Each row is a point on a tangle of strands that fork, close into loops and nearly touch. The rows are in no order.
Two points are linked if the straight distance between their rows is under 43.4. Some points are linked to none.
Q100: [  3   3  -8 -13  19  -7  10 -10  -3 -12  14   3   8   6 -11   8  -7   4
   5   2  12]
Q49: [  3  23  20   7   7  20  -6 -16  14   0   4  13  -1 -13  24   5  -7 -27
  -8  -1  21]
Q240: [ -2  15  17  12 -16   3 -12  -6  12  -1   7  18   0  -3   2   6 -16  -2
  -1 -12   3]
Q70: [ 24  16  12   9   5  23 -20   7  -1  15 -14  -5  -1 -10  12 -14  -5  11
 -15 -11   5]
Q698: [ 12  10  10  -1  25   8   3 -16  12  -1  -4   0  11 -14  -5  14 -14 -16
 -11   1  -1]
Q301: [ 19  -2  20  -5  14   9 -17  -3  -5  11 -22  -7   5 -17 -13   6 -21  10
  -3   2   6]
Q221: [-17  -6 -18  -7  -2  -1  11   5 -13   1  19  -1  -8  16   3 -17  17  10
   4  -9   9]
Q489: [-20  -3  10  -2   3 -12  18  -4   8   2   3  13 -12  -7   3   2  12  -8
  -7  -1 -21]
Q188: [ -8  19  -4  13 -34 -10 -18   7   6  -6   9  10   6  20  12  -6   6   8
  -2 -10 -11]
Q477: [ 15 -14   4   2 -24   2 -10   9   7   3  -8  15 -23 -15   9  -5  -5   0
  14  -8  -8]
Q434: [-13 -27   3   1  -3 -16   4  11   4  13  31   9 -20  12 -25  -6 -21  -1
 -14   1 -16]
Q399: [ 18  11  10   6 -17   3 -10   2  12  -3   2  24 -13  -9  -3  -9 -18  -2
   6 -11  -6]
Q576: [ -1  -1  -9  -6  -5  -4  -6   5  12  -5  -3   1  -5   2  17  12   5 -10
  -7  14 -19]
Q90: [  9  -1  -7   3   4  -7  -1   4   9  -6   1  -3  13   3 -13  -1   5 -24
  24  12   1]
Q672: [-19   6  16 -11   1  -8   2  -4   6   1 -16  -1  19  -8   3  13  -3  16
  -9 -10  -2]
Q133: [-12 -14 -25   1 -12 -10  -8 -14   6   0  21   4  -7   9  13  17  15 -16
   4   5  10]
Q586: [-20  -9  12  -6   2  -9  22  -1   1  -7  -3   5  23   0 -10  11  -2  10
   6 -16  -4]
Q892: [-15 -23 -26  12  -9  -4   1  -8   5   9  26   5 -22  13  -2  -1   0 -11
   2   0   8]
Q212: [-16  14  16   9  -3 -12 -18   3  14  13  -7  -5   8  -5   4  13  -2 -13
  -6  21  -4]
Q613: [-15  10  14   2  -9  25 -24  16   7   8   3  -2   4  -9  24  -1 -14 -15
  -3  10  -3]
Q718: [ -1   9  17 -15  19  30  -3   7  -8  -2 -13 -10  19 -15   2 -12 -10  -3
 -15  -6   1]
Q918: [-11   6  11  11  -8  15   5   7   1  20   7  -8  13  -2  -4   2 -24  11
  -3  -5  22]
Q284: [  1 -22 -22 -18  18   5  -1  -4 -19  -2  12 -16 -14   1  -2   4   2   5
   4  10   1]
Q349: [  7  12  12   9  -2  16  -7   0  12   1 -18  -9  24  -7  15   6  -3  -6
  -7  -1  10]
Q617: [ -4 -12  -3  -4 -12  -5  22  -1  -2   3  17  -1  -9   5  -7  13  -3  10
  -2   2  14]
Q439: [  3  23   7  -5  22  19   3 -11   7  -6  11   4  11  -8  12   5  -8 -15
 -11  -3   6]
Q175: [  5  -7  -8  -2   0  11   2   4  -3  -4 -31  -7   3  -8 -18 -15 -20  19
   7  -8  13]
Q680: [  0 -21   3 -13   6  -8  -2  -1 -12  -4 -34 -11 -12 -17  -6   3   1   8
   7  16  -2]
Q715: [ -7  27 -11  19 -14 -19 -11   5  14  -3  -4  11 -11  11   7 -17  25 -15
  -1   6  -7]
Q773: [ 18   9   7  10  20   4  13 -13  11   2 -15   4   5  -9  -8  -1   4 -17
  -1  -2  -5]
Q71: [ 16  19  -3   7  -1   0 -23  -4   5  -5   1   4  12   4  26   1  16  -2
   2  -4  -3]
Q106: [ 18   0  -9   7  22  -3   8  -6   5 -10 -12  -3   8   0 -23  -4  -1 -15
   9   8  -7]
Q512: [-18  -7 -29   4 -17  -7 -24   2   2   1  -2  -6   0  12   9   5   8  13
   0  -7  -2]
Q808: [-11 -16  -4   2   9   2  21  -5  -4  14  26  -5  -7   9 -11   2 -19  19
 -11 -11  10]
Q827: [  1   3   5  -5  16   2 -17  -5  15   6 -13  -8   5 -12 -11  10 -17  -5
  -4  11   5]
Q87: [  7   7   9 -10   6  14  10 -10  -2   6  -9   4 -11 -17  10  -1   2  11
  -7  -8  18]
Q848: [ -7 -12   2   6  -1   4   1   9  -6  12 -14  -7   5  -7 -18 -12  -7  10
  18  -7   9]
Q183: [-20  -6   0   5  -3   4  34   0   4 -11  14   6  16   8   5   7  -1  -3
   7 -14   2]
Q178: [  5   5  10 -10  18  29  13   6 -13  -1   3  -1  10  -6   1  -8  -5   5
  -7 -18 -12]
Q539: [-13   8   2  16   3  -4  24  -5  15  -6  -9  19  -4  -6   5  -6  15 -19
  -1 -10 -16]
Q77: [ 28  12  13   0  10   9 -19  -1 -13  12  -9  -5  -1 -10  -8  -9  -8  19
   3  -8  13]
Q593: [-10   4  10  -4  -1  10  -5   9  -2   6  11   1   6  -2   5  -5  -8  -6
   0   3  -7]
Q297: [ 14 -17  -9   1  -6 -13   9   9 -15   8   9  -3 -24  11 -15 -11  21  -7
  -7   7 -27]
Q777: [-20  21  -4  14 -24 -20  -6   2   9  -4  15  17 -13  19   0  -9   9  -9
  -4   0  -6]
Q652: [-15   3  -1 -15  19   5   3  -1  -8  -4  16   4   6   0  -2  -9  -4   0
   6  -2   7]
Q78: [-10   6  -5  10  -6  15   2   4  11  -8  30   6   2   9  15  15 -11 -32
   2  16   1]
Q701: [ 19  -1   3  -2  21  13  -4  -9 -12 -14 -16  -6  26  -5   9   2   5   0
   6 -13  -8]
Q537: [-17 -21  -3  -2  15  -9  14   2 -23  12  13  -7  -8   9  -7 -14  10  16
   5  -7   6]
Q751: [  2   9   9   0   3 -18  18  -3  -5   0 -15   3  -2  -3 -16 -14  16   8
  10  -5   5]
Q741: [ -5  16 -13  20  -3   2  -4  -2  11  -4  25  -7   7  20   5  12  -1 -25
  -7  20   0]
Q192: [-30  -8 -24  13   1 -13 -10   0   4   7  10  -5  11  17  -3   1   5   4
  -1 -11  -7]
Q536: [ 11 -25 -11  -2   1 -14  17   2 -11  -4   6   1 -15   9 -26  -7  -3   2
   0   5 -17]
Q583: [ 20 -11  -1  -5   3  13  17   2 -17  -6   0   1 -13  -6  -5 -10   6  -2
  16   2   1]
Q201: [  8 -20 -17 -19   9  -5  -5  -3  -7 -13 -15  -6 -15  -6  -6   4  -5   3
   5  12  -7]
Q675: [ 32   4  -3   3  -4  -6   8   6  -4  -5 -21  -9  -3   2  -4  -2  10  14
  -2  11  -3]
Q385: [  6 -21 -11  -6  10  -8   0  -2 -16 -14  -6  -8  20   7   1  14  11   5
  11  -4 -22]
Q645: [ 11  17   9   5  -6  10  -3  -3   1   5  -9   6  -1  -8  15  -5   5  16
 -10 -17   8]
Q508: [  2  -7 -14   0 -16  -9   5   5  -9   2  20   5 -19  18   1   0  28 -13
 -14   5 -31]
Q737: [ 22  -2   9  -5  -4 -21   3   1 -14  -7 -16   2  -6  -7 -21  -5  12  11
  16   9  -2]
Q748: [ -6  -3  13 -16  14  -9   8  -1 -10   5 -16  -5 -12 -16  -2   5  11   5
  -3  11  -6]
Q379: [ 13   0 -10   0 -17  -8  -7   6   6  -7  -7   4 -11   0  23  -2  28 -12
   4  14 -15]
Q491: [ -2  18  19   3  -6  22 -17  11  14   2 -18  -3  10  -8  18  -9 -11 -13
 -14   7  11]
Q544: [-27   5  -6  11  -6  -3   2   4   4  11  -2 -15  17  10   2  11   0  12
  -6   3   2]
Q436: [ -4 -12 -17   2  -7  -6  -2   1   4   2  13  -3 -11  12   6  19  13 -16
 -16  10 -32]
Q626: [ -8   6  22 -23  28   2  -5  -5 -21  -3  -8 -10  15  -9  -6   1  -8  14
  -1   3   8]
Q719: [  1 -16 -13 -18  12 -15  13 -13 -15 -17  19  -2  -4  15 -18   5  -2  15
   2  -3   9]
Q494: [ 19   3   0   4 -10   6  18  12  -2  -3  -6   0  -6   3  -5  -6   4   5
   1   1 -14]
Q486: [ -2 -17 -31  -5 -12 -11 -14  -4   0  -8  10  -6  10  17   4  10  14  -5
  13   0   3]
Q584: [  0   0   6  11  -3  11   5   2   3   6  -9 -10  24  -5  -5   3 -11  -2
   8  -7  15]
Q193: [-16 -12   3 -10  -3 -14   3   3   4  15  25   4 -26   3 -17   0 -13  -2
 -14  15   3]
Q767: [ -6  -2   7   3 -20   8   5   6  -1   9  18  -6   3   1   1  16 -13   5
   6   8  23]
Q850: [-12 -17  -3  -1   9 -11  -1   5 -23   9 -10 -13  -9   0 -20 -13   6  19
  12   3   7]
Q103: [ -3 -23 -20  -7  18 -13  10 -10  -8   5  33  -6 -10  23 -22  -2 -12  18
  -9  -2  11]
Q618: [ 12  16  11   9 -32  -1  -5  12   6  -5   2  11   6   0  19  -5  12  -8
  19   2   8]
Q261: [  1 -26   1  -2  10 -11  20   3   4  -2  24  10 -12   9 -27  -9 -16  -2
  -3  -5 -13]
Q155: [  3  20  17  12 -14  14 -11  -5  16   5   2   6  -6 -11  10   9 -22 -13
  -3   7  25]
Q726: [ -3  13  11   4 -35  -8  -5  17  -2  -5   8   1  21  11  12   3  10   5
  11   2   1]
Q969: [ 14  -6   2  -3   9  23  28  -3  -5 -12   4   8   7  -8   4  -1   0  -4
   8 -13   1]
Q775: [ -8   1 -19  15 -38 -13 -30   2   1   7   7   3  -5  17  16   8   6  13
  -8  -9 -11]
Q395: [  7   7   1   1 -35 -12 -11   9   8 -13   2  19 -10   2  22   0  16  -9
   9   2  -9]
Q281: [-17  32  -2   8  -3 -10   3  -3  20  -4 -12  13  -7   4  13 -13  22 -12
  -7   6   9]
Q846: [-10   8  11 -18  11 -18   6 -10   1   0  -5   6  -6  -6  -6  13  -2  16
 -15   2  -8]
Q224: [-26  -3  17  12 -10 -14  15  15  -5  18   3   0   0   4 -15 -13   7  11
  -1  -9  -7]
Q406: [ 13  24 -14  14  -6   7 -15   3  11 -11  13  -4  10  13  17  -1   7 -15
  -1  12  -1]
Q853: [ -5 -10  -7   2   5 -11  11  -9  -2  -9  -6   5  17   1  -3  11   9   3
  17 -18 -10]
Q623: [  9   7  10 -12  15 -18  -8 -12 -12   5   1   7 -10  -3 -20   0  -5  23
  -4 -10  -6]
Q887: [ 13  -4  10 -12   4  11   8  -1  -2 -12 -41  -6  -2 -20  -3 -12 -10  11
   4  -8  21]
Q200: [ 17  -8  -6  -6   9   4   4   1 -10 -19  -8 -14  18   0   3  10   3  -1
   9   9  -5]
Q189: [ 18   3  11  -9  12  21  -8   0   0  -4 -40 -12   2 -18   6 -21  -4   6
 -12   6  26]
Q533: [ 10   2  -5  12 -11   7  -9   1  12   5 -20   4  -9  -9  14  -4  -1   7
  -2 -13  -5]
Q696: [-26 -11   9   0  -4 -15   8   0   6   9  20  10 -17   0  -2  13  -3 -12
 -13   6 -14]
Q664: [  5 -22 -38 -14   1   1 -10  -6  -6  -6  18  -5 -10  14  -2   7  -5   4
   5   0   5]
Q338: [ 18  -1   4   1   5   8 -18   1   9  10 -36  -9 -15 -21   5 -12  -5   2
   1  19  18]
Q278: [ 12   7  -6   2  14  11 -14 -10  -6   0   7   1  11   0  17   3  11  -6
  11 -15  -1]
Q26: [ -3   8  16 -14  27  20  -6   3 -12   2 -12 -24  25  -6  -7  -2 -13  -4
  -3  13  11]

A piece is two or more points that can be reached from each other along the links. Count, over all rows, the pieces, the separate loops (a circle has one, a figure eight two, a Y none), the forks (points with three links) and the tips (points with one).
pieces: 4
loops: 2
forks: 9
tips: 13

How many points has the smallest loop of links through each point below? Write 0 if it is on no loop.
Q49: 13
Q767: 13
Q436: 0
